Points, in no order, along strands that fork, close into loops and pass close to each other.
(in the rows, 128 means zero)
Points whose rows are less than 100 apart are linked; no others are. Some points are linked to none.
Nuvu: [78,124,136,113,78,85,125,110,159,137,138,124,157,107,147,153,100,129,126,120,129,99,129,164,128,72,155,109,132,143,122,131,108,115,133,139]
muker: [120,149,152,147,170,110,158,102,124,163,145,102,116,102,120,121,128,139,143,120,112,147,126,150,161,137,133,150,133,111,110,123,115,145,113,142]
Kenon: [124,140,107,151,92,138,151,132,125,115,135,118,117,128,125,166,97,129,125,137,110,131,150,118,149,114,91,120,135,187,115,149,150,104,109,95]
Lidal: [140,123,121,107,132,149,129,129,147,178,128,131,124,161,125,110,156,116,114,150,117,86,110,137,103,109,145,133,130,146,130,120,148,112,106,145]
mus: [135,110,109,156,96,173,171,146,95,119,137,118,109,161,141,106,100,122,126,125,136,105,108,119,122,130,113,148,119,139,144,134,171,150,90,96]
Pif: [147,134,126,133,155,121,125,118,111,92,140,142,164,111,129,108,127,136,126,117,101,179,149,129,137,166,121,143,135,122,102,129,113,136,125,113]
zale: [124,150,127,109,133,111,100,120,147,128,123,153,129,116,124,141,141,131,129,131,128,129,125,116,132,137,128,99,115,98,181,150,122,109,167,127]
Kevis: [139,97,136,166,162,132,156,109,117,120,147,127,141,152,144,98,117,123,146,120,138,121,130,105,127,145,150,151,86,107,146,133,151,170,124,123]
gib: [113,147,134,113,85,109,114,162,127,124,124,108,141,102,116,122,117,98,118,139,120,94,125,147,129,122,124,105,145,117,141,148,126,94,156,110]
lofe: [101,134,98,153,127,172,170,127,92,114,96,122,118,122,99,147,85,135,125,97,151,166,103,72,135,137,77,132,138,90,129,121,137,155,126,118]
Poko: [105,144,115,129,124,144,149,126,117,148,78,108,111,125,88,174,99,130,124,110,154,107,156,93,133,145,100,123,149,131,110,108,103,138,123,133]
kalup: [121,163,114,132,104,101,131,120,137,75,112,169,178,106,153,170,116,154,117,135,120,151,148,127,120,124,146,70,115,127,132,147,107,104,142,111]
rerus: [95,147,101,120,94,137,132,133,129,140,115,117,110,126,129,182,98,131,108,154,125,114,147,141,148,108,105,98,142,165,134,142,136,100,126,99]
duzi: [104,136,136,99,101,106,93,94,129,154,115,115,137,104,113,140,123,107,136,170,110,131,133,170,146,106,144,84,140,144,152,142,125,97,131,137]
sobes: [171,96,130,100,102,144,120,134,115,122,138,126,141,132,166,84,142,108,116,163,117,109,129,126,95,146,145,150,125,169,132,119,171,114,130,111]
Sofin: [102,127,169,147,151,98,109,149,141,127,152,128,133,95,153,141,126,145,137,111,137,113,148,111,133,156,155,112,107,95,131,139,90,143,151,134]
vinap: [130,124,126,135,135,132,156,116,128,178,133,121,124,154,134,83,146,99,130,156,127,88,117,118,117,113,167,148,103,127,158,133,175,123,102,150]
tol: [148,140,94,137,115,146,145,127,116,89,111,149,114,129,122,114,121,129,126,126,106,160,150,115,130,134,103,150,122,159,110,124,142,123,139,100]
fugo: [141,133,114,129,98,139,134,144,106,123,143,133,101,170,157,130,121,137,132,118,121,114,143,147,134,139,120,167,119,183,127,138,167,116,104,104]
vupob: [120,151,91,137,112,182,143,145,87,166,131,115,106,150,129,107,109,124,119,104,166,66,103,126,100,129,155,192,104,160,124,113,143,140,86,146]
Rus: [150,97,143,143,172,133,101,143,122,85,159,149,155,115,138,128,160,140,117,92,136,174,138,93,120,169,132,123,117,112,105,122,99,146,122,144]
tuvom: [90,134,121,139,133,144,137,131,130,159,103,129,100,134,87,127,121,119,123,119,142,106,114,105,140,119,118,127,119,88,135,138,124,130,153,137]
zaf: [110,142,138,122,118,115,116,152,162,156,114,121,115,125,107,127,114,144,141,117,134,122,125,164,124,79,127,133,144,109,82,112,87,137,113,132]
tevum: [134,116,154,120,139,113,103,112,127,138,135,91,133,75,94,122,129,91,126,153,125,117,108,123,139,101,149,106,127,87,161,135,138,129,161,128]
nomid: [147,103,152,121,143,118,106,109,129,141,123,114,107,111,108,120,156,102,131,170,125,114,133,135,152,99,140,106,105,131,158,130,137,129,156,125]
dedod: [117,165,148,149,142,98,142,139,112,105,115,147,125,104,132,170,104,150,146,121,138,156,162,128,152,152,129,98,123,110,116,130,97,121,162,132]
vofa: [117,154,109,110,93,126,105,116,151,85,89,182,120,131,113,163,121,156,104,113,131,169,110,120,114,102,116,100,145,109,117,115,99,106,156,144]
tabe: [120,108,145,139,153,112,189,99,119,179,127,98,122,136,135,125,118,110,157,132,144,94,134,119,152,134,131,140,120,126,150,116,138,144,138,132]
vuki: [103,137,103,101,133,149,107,125,164,161,118,152,133,137,108,131,139,138,142,117,102,107,122,139,114,124,145,118,137,119,128,113,98,107,133,150]
Fekon: [143,118,130,135,131,132,109,165,110,110,162,120,91,172,184,127,137,138,146,141,124,128,137,147,129,146,135,151,114,190,116,130,156,131,93,121]
kov: [150,91,161,128,137,102,102,140,154,137,144,114,126,130,170,115,176,129,145,158,138,131,137,140,129,122,138,83,120,141,132,126,89,140,157,148]
gebes: [126,123,144,120,124,114,129,141,167,174,135,119,118,129,136,126,146,135,130,125,117,89,130,163,113,79,156,129,142,122,119,105,103,126,107,147]
Luve: [155,104,144,139,144,121,118,154,91,125,157,93,127,119,154,98,150,91,123,172,151,121,133,129,126,149,137,102,121,164,160,145,178,144,98,112]
sosan: [170,92,138,129,164,135,118,142,129,94,147,133,150,135,152,96,170,131,153,98,117,183,119,107,120,157,124,118,130,106,101,124,121,162,131,142]
rebup: [158,108,104,80,103,161,102,116,121,141,113,126,143,120,123,89,135,101,125,154,123,107,115,117,105,132,141,140,124,159,128,109,145,121,128,118]
pobot: [134,134,140,110,112,95,72,147,102,114,140,126,160,74,138,139,140,118,137,164,125,138,149,141,137,138,141,62,128,144,132,150,127,112,148,118]
gifeb: [141,106,156,97,102,102,88,123,176,161,124,123,131,122,118,129,136,123,134,135,126,86,123,137,104,73,147,108,137,128,112,122,99,127,148,152]
vefug: [119,144,86,114,125,164,116,144,117,144,91,128,124,110,102,116,141,149,89,103,134,154,116,111,121,136,112,149,166,112,100,127,78,139,101,134]
karur: [96,153,114,97,107,140,89,140,123,154,87,118,119,110,91,126,113,125,101,142,157,108,127,111,119,122,136,99,144,108,140,134,121,106,140,129]
vas: [161,137,129,159,86,132,124,167,80,88,125,139,99,113,163,109,124,153,135,102,146,134,138,136,100,137,132,163,105,168,106,145,135,120,151,102]
gesa: [123,122,157,136,154,108,132,163,154,148,161,128,126,154,173,124,176,142,141,133,98,138,141,162,119,134,151,131,121,123,97,123,116,132,97,153]
lud: [116,125,147,132,130,124,177,145,116,157,137,93,109,158,128,142,131,93,116,136,125,70,133,138,139,125,128,143,160,118,120,112,140,122,101,125]
kub: [127,155,82,122,91,133,145,106,130,83,106,158,150,114,132,140,110,144,90,140,133,148,135,112,112,118,107,111,120,174,143,125,142,88,134,104]
fafir: [161,118,163,142,130,90,119,161,123,137,151,124,142,113,139,132,166,104,129,158,144,121,167,131,138,119,123,84,112,156,129,152,131,128,129,117]
niveg: [115,124,134,119,123,124,153,122,106,160,119,94,128,118,108,143,120,93,116,161,124,86,135,134,148,126,121,124,156,135,134,123,148,117,117,102]
Sagi: [172,138,140,147,143,125,143,172,113,115,149,125,108,160,175,96,126,139,135,133,154,135,123,146,107,146,128,161,108,160,115,135,165,138,101,122]
natim: [105,143,112,133,127,147,133,155,144,135,136,124,88,141,127,138,126,137,130,121,122,140,103,134,151,136,86,129,145,139,139,134,145,122,100,98]
Vamig: [127,124,81,107,137,168,117,135,137,148,107,130,115,140,102,97,151,135,118,107,149,134,114,109,107,144,130,162,137,141,110,107,110,148,101,141]
folam: [107,126,150,153,156,86,153,117,113,131,161,117,124,133,170,157,148,134,149,131,161,136,163,141,158,166,126,141,133,176,115,130,130,131,96,126]
sodu: [172,99,145,150,142,121,148,137,100,109,146,118,128,127,126,110,118,97,157,134,163,119,132,112,149,125,120,116,97,159,169,131,167,147,136,91]
vinur: [154,109,107,109,128,119,98,91,145,88,124,174,162,131,145,148,136,137,120,144,117,139,146,111,125,155,133,114,111,147,145,133,116,116,159,121]
sova: [157,127,165,172,149,92,156,165,140,113,154,130,142,111,148,124,157,130,129,138,135,142,151,137,135,123,112,105,122,154,111,136,108,138,101,130]
bod: [97,142,141,129,126,111,134,142,136,156,142,129,117,129,141,126,144,121,150,145,116,97,138,155,149,143,138,125,116,116,148,145,120,125,131,121]
Kebe: [132,130,97,134,125,160,144,109,109,128,125,145,138,139,131,83,114,118,125,83,136,135,124,123,119,157,119,183,135,128,140,121,138,138,118,117]
rebe: [124,139,130,161,134,142,174,134,95,134,119,115,125,125,120,129,96,134,145,110,115,160,124,111,158,159,79,117,145,107,134,156,140,149,113,108]
Labot: [129,107,143,141,130,146,150,115,132,67,142,164,123,134,94,146,138,100,118,86,116,163,119,106,137,153,125,125,139,92,139,116,135,132,142,151]
Gileg: [108,119,125,150,144,155,163,127,113,156,115,126,122,146,120,123,125,106,139,119,137,114,126,107,131,131,118,127,110,92,128,139,166,142,147,109]
mef: [150,101,141,139,139,137,136,143,155,118,139,132,142,142,114,105,137,124,129,88,114,129,115,125,113,112,120,118,133,90,131,135,107,146,133,128]
nit: [162,90,157,122,154,125,111,115,157,128,130,107,111,136,137,110,163,125,146,153,116,124,117,113,125,109,139,117,108,124,150,112,122,139,161,146]
Fese: [129,127,77,107,128,168,129,122,131,144,134,144,128,145,138,94,133,132,119,98,128,137,99,139,105,144,115,200,139,146,119,108,116,131,96,135]
mave: [108,139,137,103,105,98,78,136,159,139,125,149,131,119,151,134,128,137,153,147,114,119,129,143,131,119,148,99,117,120,155,146,114,109,172,143]
Sur: [153,89,153,116,126,110,88,134,141,99,137,138,143,126,157,158,163,130,151,158,136,138,142,111,123,148,127,79,114,154,130,123,99,129,156,130]
Gogep: [141,99,118,111,92,128,104,109,139,112,105,134,121,132,119,142,130,126,128,157,124,137,136,126,130,92,98,90,115,189,125,123,137,123,134,96]
Fek: [159,104,121,113,126,134,122,140,122,111,137,138,126,137,139,120,139,115,146,128,160,120,112,121,124,140,116,144,101,160,168,135,159,137,140,91]
Daro: [112,138,112,117,152,141,112,97,148,134,120,128,126,113,84,128,126,140,104,73,114,141,123,98,106,125,149,168,146,82,117,118,102,127,136,166]
suvef: [124,123,143,122,112,108,94,150,105,134,141,107,128,122,137,130,153,97,119,185,102,125,130,153,136,120,124,104,134,155,135,157,154,102,130,120]
ral: [143,109,87,73,103,154,91,89,132,132,124,146,156,128,117,118,136,124,100,145,106,115,113,114,106,129,142,147,121,146,145,108,117,100,159,133]
Bibu: [156,97,82,127,119,179,147,138,124,130,96,125,118,156,121,77,131,125,107,106,152,125,114,98,96,125,120,156,124,130,122,95,135,154,101,110]
Bunus: [87,137,101,86,97,124,69,113,156,147,104,113,147,108,100,144,128,128,102,153,135,105,130,127,102,86,153,88,121,149,117,118,107,119,134,148]
nipen: [116,153,123,126,136,135,131,146,138,146,121,103,127,129,94,137,121,131,117,114,114,128,131,153,127,119,113,144,169,118,79,121,99,137,79,128]
zur: [146,112,127,129,150,138,140,106,117,160,125,110,143,134,109,94,139,96,131,133,140,92,120,101,126,119,136,142,105,113,151,133,181,140,139,121]
febo: [100,149,101,117,137,156,127,141,137,128,118,132,125,124,116,108,134,141,140,118,113,156,97,131,128,147,100,143,145,109,136,120,118,132,114,108]
Norur: [144,141,174,122,144,111,100,110,109,101,145,125,143,93,88,118,130,134,123,120,99,187,111,137,155,134,126,114,140,87,119,146,111,135,143,140]
Sezuk: [118,101,142,104,103,91,74,90,132,137,124,127,156,110,149,129,156,122,140,177,112,133,133,154,138,92,143,86,127,158,126,146,131,115,146,132]
Gusu: [147,96,157,153,183,108,138,137,154,150,141,108,137,127,164,116,161,134,135,133,146,111,141,115,122,113,171,117,93,95,148,132,144,155,112,149]
pegu: [138,117,128,128,117,112,141,135,143,147,143,127,93,171,160,117,165,131,126,157,122,117,129,160,125,111,114,136,135,167,124,113,150,113,83,118]
vudod: [111,166,81,127,122,160,122,133,119,125,91,123,113,118,97,147,109,154,94,122,136,166,135,113,135,134,105,137,153,138,97,132,108,116,104,119]
suf: [102,137,97,122,125,147,153,106,121,135,118,137,136,133,125,113,112,113,107,121,129,103,134,109,116,154,126,168,143,122,145,128,123,113,123,120]
Sepu: [97,123,149,151,136,105,125,171,112,121,142,125,124,102,143,142,156,115,124,140,154,126,146,110,147,176,117,80,125,150,138,151,111,116,117,106]
Gal: [93,147,135,110,109,112,117,123,127,181,132,109,111,114,114,132,143,109,141,163,126,89,118,165,162,109,142,113,134,127,159,141,124,96,133,138]
garo: [105,142,138,128,145,125,118,139,146,152,115,114,114,108,73,152,118,144,139,97,152,122,109,137,143,103,134,133,148,90,102,105,80,146,128,143]
Marab: [181,113,124,124,152,148,121,119,129,115,132,133,129,143,137,90,138,148,137,131,112,180,98,125,115,131,101,161,134,141,94,115,124,150,114,131]
gidop: [162,97,117,134,118,170,143,156,113,136,126,129,106,169,154,84,114,135,136,131,129,96,98,143,103,125,145,154,98,149,138,119,159,150,107,109]
Rad: [119,134,140,140,169,126,153,112,153,162,133,106,127,122,101,129,120,135,136,98,129,109,117,125,131,114,128,148,138,95,116,115,111,146,120,140]
faku: [135,122,110,110,112,155,122,127,133,105,110,159,127,127,89,147,125,100,89,91,136,130,132,97,107,131,123,114,140,82,147,112,114,117,165,140]
Rosur: [121,114,160,163,162,125,147,121,131,137,138,123,123,122,127,103,146,135,145,102,124,158,109,118,145,132,153,126,115,66,120,133,127,175,121,144]
Sekon: [146,99,96,117,112,182,119,147,110,146,112,117,114,163,127,75,127,125,135,123,161,90,89,111,77,126,149,153,102,141,142,95,144,152,95,121]
Pinis: [102,170,92,114,112,137,131,115,135,120,83,152,135,114,116,161,109,169,83,127,142,148,134,120,117,120,116,121,150,107,109,121,97,102,138,129]
gak: [112,144,152,148,144,116,133,127,128,104,112,143,110,112,112,148,99,134,145,118,131,140,135,129,147,141,133,116,114,68,140,134,119,132,170,142]
luri: [110,152,78,122,104,130,153,86,121,103,104,144,154,131,117,155,100,125,91,132,144,131,143,120,118,125,109,152,137,173,115,126,129,110,124,110]
vimu: [112,138,151,118,112,106,88,118,151,120,127,155,109,113,114,144,95,136,134,111,126,111,120,128,127,105,171,134,114,78,144,126,101,114,178,167]
tena: [97,160,115,115,147,155,118,138,148,166,132,137,131,142,105,106,141,139,154,104,96,136,93,150,124,135,138,136,130,100,118,121,112,128,113,152]
soteb: [122,116,126,112,123,127,128,129,162,161,130,125,116,173,131,139,162,128,122,144,121,97,109,164,115,85,126,132,149,160,104,98,120,119,83,151]
vokes: [156,144,124,162,120,140,152,152,96,90,141,130,117,135,152,86,101,141,141,102,152,138,118,134,106,138,116,180,112,147,120,138,153,147,123,107]
dore: [91,182,132,136,114,99,149,145,124,110,113,143,133,115,163,170,111,156,139,141,142,144,150,147,146,150,121,82,140,121,136,148,121,97,133,110]
muzoz: [150,119,173,154,182,95,138,160,158,153,164,102,132,118,163,132,150,149,136,101,128,121,139,132,126,112,159,125,117,78,119,147,117,146,112,158]
gete: [164,115,162,119,174,130,119,137,137,130,162,113,159,117,145,104,159,153,152,123,101,180,119,128,123,148,139,134,128,106,99,132,118,156,105,137]
nuda: [139,128,119,129,104,114,119,112,117,99,103,149,121,115,94,153,126,117,109,145,134,135,157,96,144,116,108,106,122,128,134,145,147,96,169,111]
Fogu: [141,156,95,125,131,153,182,110,101,119,91,152,132,110,118,157,93,133,114,116,141,129,129,86,145,169,83,131,134,110,142,125,137,108,151,125]
kunad: [146,124,134,138,155,143,142,130,139,120,138,121,156,125,114,102,126,130,116,89,97,157,138,139,112,137,127,152,145,97,110,128,114,148,113,114]
Rufod: [155,105,130,94,93,124,91,110,140,96,105,146,151,140,121,147,143,121,135,150,103,145,119,121,119,102,98,73,134,158,110,115,120,111,170,125]
Latek: [143,153,104,112,131,144,125,113,130,75,104,184,120,119,113,147,126,150,93,111,118,180,123,115,132,140,106,122,137,96,143,113,113,113,157,129]
pizak: [102,131,139,124,128,126,164,109,116,175,102,106,116,115,116,155,102,113,149,152,120,76,134,125,160,135,114,119,131,120,139,125,126,124,153,126]
nunus: [122,136,137,147,141,112,149,135,122,133,135,130,121,133,136,134,140,125,153,130,134,120,156,125,149,151,113,137,124,147,126,143,144,127,121,114]
zuba: [108,140,134,138,129,91,118,139,139,119,138,135,136,143,152,155,140,131,132,139,135,143,165,153,133,131,108,113,123,157,120,150,117,122,138,118]
Sel: [119,139,126,143,164,160,150,121,116,149,153,94,110,147,111,85,121,133,147,121,124,138,86,152,136,123,119,170,130,130,131,113,147,158,72,139]
Fakov: [147,109,123,128,130,134,126,130,114,75,133,165,132,119,126,125,132,112,140,113,151,137,128,90,142,163,134,138,91,136,156,123,146,141,158,107]
Rafuz: [143,124,149,143,164,130,121,129,103,95,156,134,176,81,126,118,146,136,112,91,102,188,129,94,130,164,143,136,129,87,106,144,118,148,141,141]
meru: [166,134,115,121,148,163,117,118,109,131,144,110,128,138,122,72,123,142,145,114,128,174,78,141,119,124,119,175,131,133,124,122,151,161,95,117]
kon: [145,121,124,86,115,124,71,93,127,107,115,141,140,98,87,143,128,103,103,148,114,122,112,121,122,112,146,107,135,99,147,125,132,106,161,145]
lofef: [157,169,96,137,130,134,171,112,112,88,97,176,134,114,133,152,109,141,89,116,134,154,141,100,141,154,116,117,134,101,153,115,120,97,158,124]
Feros: [131,123,157,138,140,99,172,145,138,143,146,95,114,142,152,137,148,111,111,169,119,84,141,143,132,103,156,142,135,126,131,113,157,117,99,132]
kivug: [127,124,103,109,132,137,126,102,157,131,142,142,141,169,144,103,128,130,137,120,102,116,140,141,105,127,155,179,125,170,108,105,131,118,108,142]
Rusat: [110,140,146,116,95,98,94,109,138,146,112,131,120,107,107,151,77,128,139,130,155,98,140,145,144,94,158,108,124,109,148,134,106,111,168,147]
Gezem: [148,121,154,143,132,96,163,139,101,118,162,108,129,151,165,132,137,104,110,175,137,88,153,147,135,126,135,134,135,174,141,130,180,116,105,135]
zibak: [111,135,90,105,110,137,121,118,143,144,99,142,130,141,112,128,124,118,95,143,134,110,149,117,122,134,116,138,150,161,122,133,130,101,124,117]
Maza: [72,127,121,98,87,115,116,105,141,135,137,129,134,167,141,147,144,113,126,158,95,108,125,157,115,109,146,102,140,156,116,126,145,95,113,133]
nal: [112,157,110,117,155,138,113,114,163,145,118,159,136,126,118,134,128,140,127,105,120,117,121,125,127,128,143,138,117,81,162,128,118,103,154,148]
Dup: [95,154,142,135,104,94,134,154,102,117,143,139,135,103,144,170,124,126,125,163,140,126,158,121,141,175,137,74,143,154,143,152,125,97,128,113]
Zer: [148,105,136,134,138,108,107,139,139,81,142,165,145,112,137,147,144,139,120,132,117,138,145,116,136,153,135,93,115,119,133,148,92,131,155,124]
bar: [116,129,127,133,153,107,132,112,141,138,149,137,138,164,158,105,147,141,139,134,87,144,149,147,131,138,156,153,128,152,100,123,130,132,96,153]
Los: [162,155,125,142,111,161,143,130,75,109,127,120,113,112,139,84,108,149,134,71,145,155,112,159,103,127,140,203,123,117,114,128,145,144,126,118]
vazi: [102,133,118,105,109,141,113,138,134,157,109,110,132,119,113,114,143,92,114,135,125,94,127,124,110,126,127,118,138,104,140,136,155,99,155,116]
Vobi: [106,125,96,159,125,166,165,113,88,136,119,115,127,138,114,108,96,132,127,107,136,175,98,105,144,138,78,144,136,105,125,148,155,161,114,106]
bip: [103,142,127,130,119,126,154,109,141,155,105,120,125,132,100,158,116,129,113,121,146,105,139,126,132,108,120,138,160,142,85,115,108,135,101,125]
Zumu: [169,113,121,119,132,141,120,120,157,120,117,146,129,158,134,120,153,136,132,138,101,142,111,126,105,105,94,135,142,135,85,108,110,138,136,128]
Dit: [108,117,153,159,145,128,141,158,120,145,144,100,114,143,157,111,161,118,138,151,123,104,136,155,133,132,135,109,114,111,163,135,136,144,118,124]
Rakol: [137,102,116,130,139,166,130,127,136,124,118,143,141,144,89,130,132,109,104,73,144,121,124,96,113,125,114,130,127,77,140,116,114,155,136,128]
runar: [92,125,157,128,86,70,126,126,159,122,146,142,144,103,159,143,113,146,150,112,110,120,140,161,135,109,165,118,138,127,101,137,104,120,119,134]
dosaf: [142,110,130,145,125,143,159,109,97,152,130,89,138,150,139,89,98,117,134,140,171,85,106,115,118,112,144,155,89,132,163,140,191,154,119,117]
moz: [142,125,153,164,147,119,176,122,134,118,117,99,107,135,107,123,122,114,130,138,136,119,140,104,133,102,107,143,120,123,135,105,127,143,144,114]
zus: [118,163,149,134,132,97,110,109,115,116,126,142,138,103,107,144,110,152,127,111,99,184,137,146,152,125,140,136,138,98,92,140,102,132,138,144]
Rivug: [149,123,144,155,128,96,169,163,135,134,153,123,115,153,169,135,162,123,124,145,136,139,158,160,133,110,108,119,136,159,116,131,134,124,86,137]
Luvim: [153,146,118,129,119,146,151,109,89,121,136,138,147,115,117,97,103,127,120,101,124,163,125,135,137,157,101,179,157,143,124,142,136,132,95,113]
lemi: [125,116,95,128,126,167,117,157,143,140,112,115,78,138,99,138,129,141,108,129,140,130,117,109,132,129,94,120,137,154,133,126,116,137,99,112]
Lepaz: [118,118,127,135,139,141,164,112,97,173,123,85,106,152,135,112,97,106,150,148,152,65,113,131,133,132,134,153,111,153,163,118,166,140,122,140]
pifu: [111,139,148,115,117,92,102,157,148,113,141,150,129,105,161,135,119,155,161,123,141,124,132,146,139,148,161,92,113,109,149,127,84,130,158,137]
Goro: [167,136,143,160,182,110,172,130,117,108,158,107,146,131,154,98,113,145,132,134,141,153,124,131,117,146,136,168,112,119,120,133,146,164,89,136]
pibo: [104,136,138,136,140,94,118,84,158,122,131,138,130,125,128,147,123,155,135,116,107,166,139,163,151,112,130,140,133,126,105,136,106,135,127,130]
nud: [124,103,132,145,139,126,149,112,129,100,123,154,110,136,95,138,126,115,139,105,138,150,132,98,148,149,108,119,113,110,163,120,144,140,141,120]
goliz: [129,137,99,92,107,159,80,135,140,117,76,146,111,135,87,154,132,130,89,126,148,116,120,108,114,125,126,102,139,103,140,122,101,110,158,143]
doko: [154,120,160,166,174,115,170,98,110,106,143,119,136,120,100,129,119,125,144,97,137,163,126,100,141,144,106,151,135,108,112,120,142,152,130,136]
mup: [105,144,100,126,150,161,177,113,100,141,85,123,137,121,108,149,103,129,110,107,142,137,109,94,128,150,78,154,147,89,121,118,123,136,147,136]
bupe: [127,134,159,124,140,99,91,131,111,121,139,94,151,68,124,130,132,102,137,153,126,120,149,129,138,142,157,86,118,112,152,150,131,117,161,127]
Rika: [119,123,123,163,157,158,177,114,105,142,126,92,102,154,134,102,93,134,159,119,151,128,114,127,137,131,115,164,116,121,131,109,155,162,95,114]
fuv: [128,145,103,145,83,145,160,157,94,99,150,133,114,154,134,159,105,127,122,112,105,135,139,132,140,145,100,157,145,183,110,130,166,104,94,101]
boz: [82,147,110,122,94,146,101,153,149,153,114,118,92,130,117,162,113,150,129,135,130,106,129,145,132,109,112,99,142,140,140,127,101,116,114,124]
luro: [102,171,124,114,133,125,144,135,130,153,99,134,132,105,113,167,81,149,120,119,136,95,114,138,133,147,142,128,141,80,121,124,95,114,145,126]
zuga: [98,167,117,111,82,109,98,153,147,147,115,126,107,111,120,153,79,142,127,131,163,95,128,154,128,95,135,105,136,127,138,126,92,111,136,142]
ruz: [121,149,140,117,113,86,89,118,158,95,136,163,129,100,120,150,75,164,131,89,123,139,113,144,134,113,160,137,140,88,111,120,107,116,157,165]
gelez: [146,87,141,153,168,143,137,105,131,101,154,137,128,142,126,113,140,132,147,100,117,162,116,119,133,132,152,143,98,86,131,110,141,171,120,152]
lidi: [137,146,92,136,108,194,120,152,87,161,113,128,104,141,132,89,120,145,124,81,161,122,89,132,99,121,143,190,113,142,115,111,129,150,90,140]
med: [96,145,97,140,132,173,161,134,97,163,128,105,108,167,120,119,119,108,121,118,140,82,112,122,109,147,121,177,139,138,125,109,139,137,98,146]
bof: [106,143,123,125,116,111,110,121,152,108,123,160,136,132,143,141,126,150,123,130,107,157,131,151,125,117,106,117,136,137,101,145,106,121,138,119]
Mibu: [101,102,153,139,128,125,109,118,144,104,133,146,104,132,103,144,117,120,136,100,120,123,113,110,134,122,154,123,113,56,156,120,117,137,166,163]
mezo: [149,101,128,104,95,113,113,133,152,122,143,127,136,155,154,138,156,120,133,172,114,134,124,146,121,110,97,101,133,191,119,128,155,107,131,102]
tirev: [136,124,166,120,138,103,96,121,158,88,153,141,117,96,117,140,118,150,143,83,96,166,114,130,122,108,142,137,149,84,109,127,101,129,151,162]
meke: [129,128,150,134,159,146,113,120,113,129,138,112,121,121,101,102,139,136,147,121,111,187,111,138,156,136,122,124,133,83,124,135,131,160,121,130]
Bonob: [145,121,94,96,125,139,113,86,129,114,119,163,147,122,117,131,123,127,106,125,119,116,151,119,129,146,147,145,111,138,158,126,131,110,157,106]
tuta: [160,97,135,99,127,138,112,108,172,136,122,117,139,161,152,136,147,140,151,165,99,108,113,131,103,106,111,112,133,154,104,107,111,121,145,138]
Zeni: [139,115,138,157,146,133,172,123,111,113,123,102,102,142,119,109,86,121,149,111,154,119,132,99,134,133,103,154,124,152,132,112,153,150,135,108]
nas: [168,104,162,167,149,106,141,129,105,117,140,120,139,114,124,133,144,98,131,151,149,119,152,100,153,122,125,103,104,128,147,147,145,141,142,123]
mutos: [140,113,134,125,135,122,103,131,84,128,158,90,130,105,146,111,137,85,126,183,105,138,132,159,131,146,134,124,145,154,139,150,173,122,95,117]
bel: [138,110,112,111,103,127,117,116,141,111,123,153,144,159,171,124,154,129,146,155,124,151,121,114,111,143,92,116,121,184,116,135,137,107,150,115]
dov: [72,108,137,112,101,90,106,95,137,139,141,128,160,145,162,144,153,132,132,156,114,123,145,155,138,116,158,88,107,162,132,144,143,119,121,144]
duv: [146,115,137,96,102,117,87,135,167,123,132,131,140,136,131,139,145,125,135,149,114,110,112,140,99,89,106,101,144,142,126,126,105,106,161,134]
sanut: [125,139,117,97,95,141,76,143,117,132,124,119,146,114,131,134,130,110,106,161,102,122,118,155,118,116,101,92,142,141,136,160,144,88,148,110]
Faran: [146,134,164,151,172,115,150,162,129,128,160,98,153,124,154,116,150,138,131,130,133,161,135,138,121,158,143,142,133,117,106,126,142,153,77,134]
desug: [148,93,121,96,130,144,97,102,140,107,120,157,130,118,96,145,150,99,93,110,107,110,131,101,121,114,146,127,133,92,137,102,123,107,165,139]
Razov: [112,152,106,142,109,101,146,123,139,88,121,164,162,102,143,154,122,139,117,148,116,140,145,114,132,141,117,96,121,174,125,140,126,105,140,98]
Semem: [119,176,143,142,132,97,120,126,108,100,129,151,166,95,132,170,116,162,132,123,124,193,154,136,152,145,120,104,138,109,88,155,101,123,129,131]
Duz: [124,112,135,131,155,141,134,156,147,150,148,112,115,165,157,96,157,129,157,139,102,133,120,154,121,124,125,118,118,118,135,123,126,144,110,131]
Semu: [169,127,146,151,99,124,154,163,73,121,153,105,95,152,163,124,113,114,116,155,142,94,147,136,123,130,142,143,119,180,133,134,203,115,105,114]
Lebu: [101,111,141,89,90,94,86,90,163,127,111,131,152,115,106,153,113,130,114,124,127,109,127,133,112,66,156,94,128,130,119,115,101,121,140,152]
faki: [95,140,97,135,152,157,153,138,113,168,106,97,121,144,102,140,117,126,124,109,162,104,129,100,122,154,126,138,141,129,122,116,110,151,101,149]
lov: [131,104,173,146,146,86,106,154,162,136,161,114,122,90,160,131,133,154,149,102,127,108,151,126,128,107,185,131,104,104,114,142,99,143,150,168]

A fork is a point with three links, a tip a point with one. Leave the first point through the second and follow the links. Name the first fork or tip that comes.
vimu, Rusat => vokes
muzoz, lov => lemi
zur, dosaf => Semu
faku, Rakol => Goro

A tip is a point with one link. Name the tips that can be reached along the links from each point below, in the order of the rows.
kunad => Luve, kon, Goro
muzoz => Gusu, lemi
Sur => sobes, pobot
Sekon => mus, kalup, rebe, Luvim
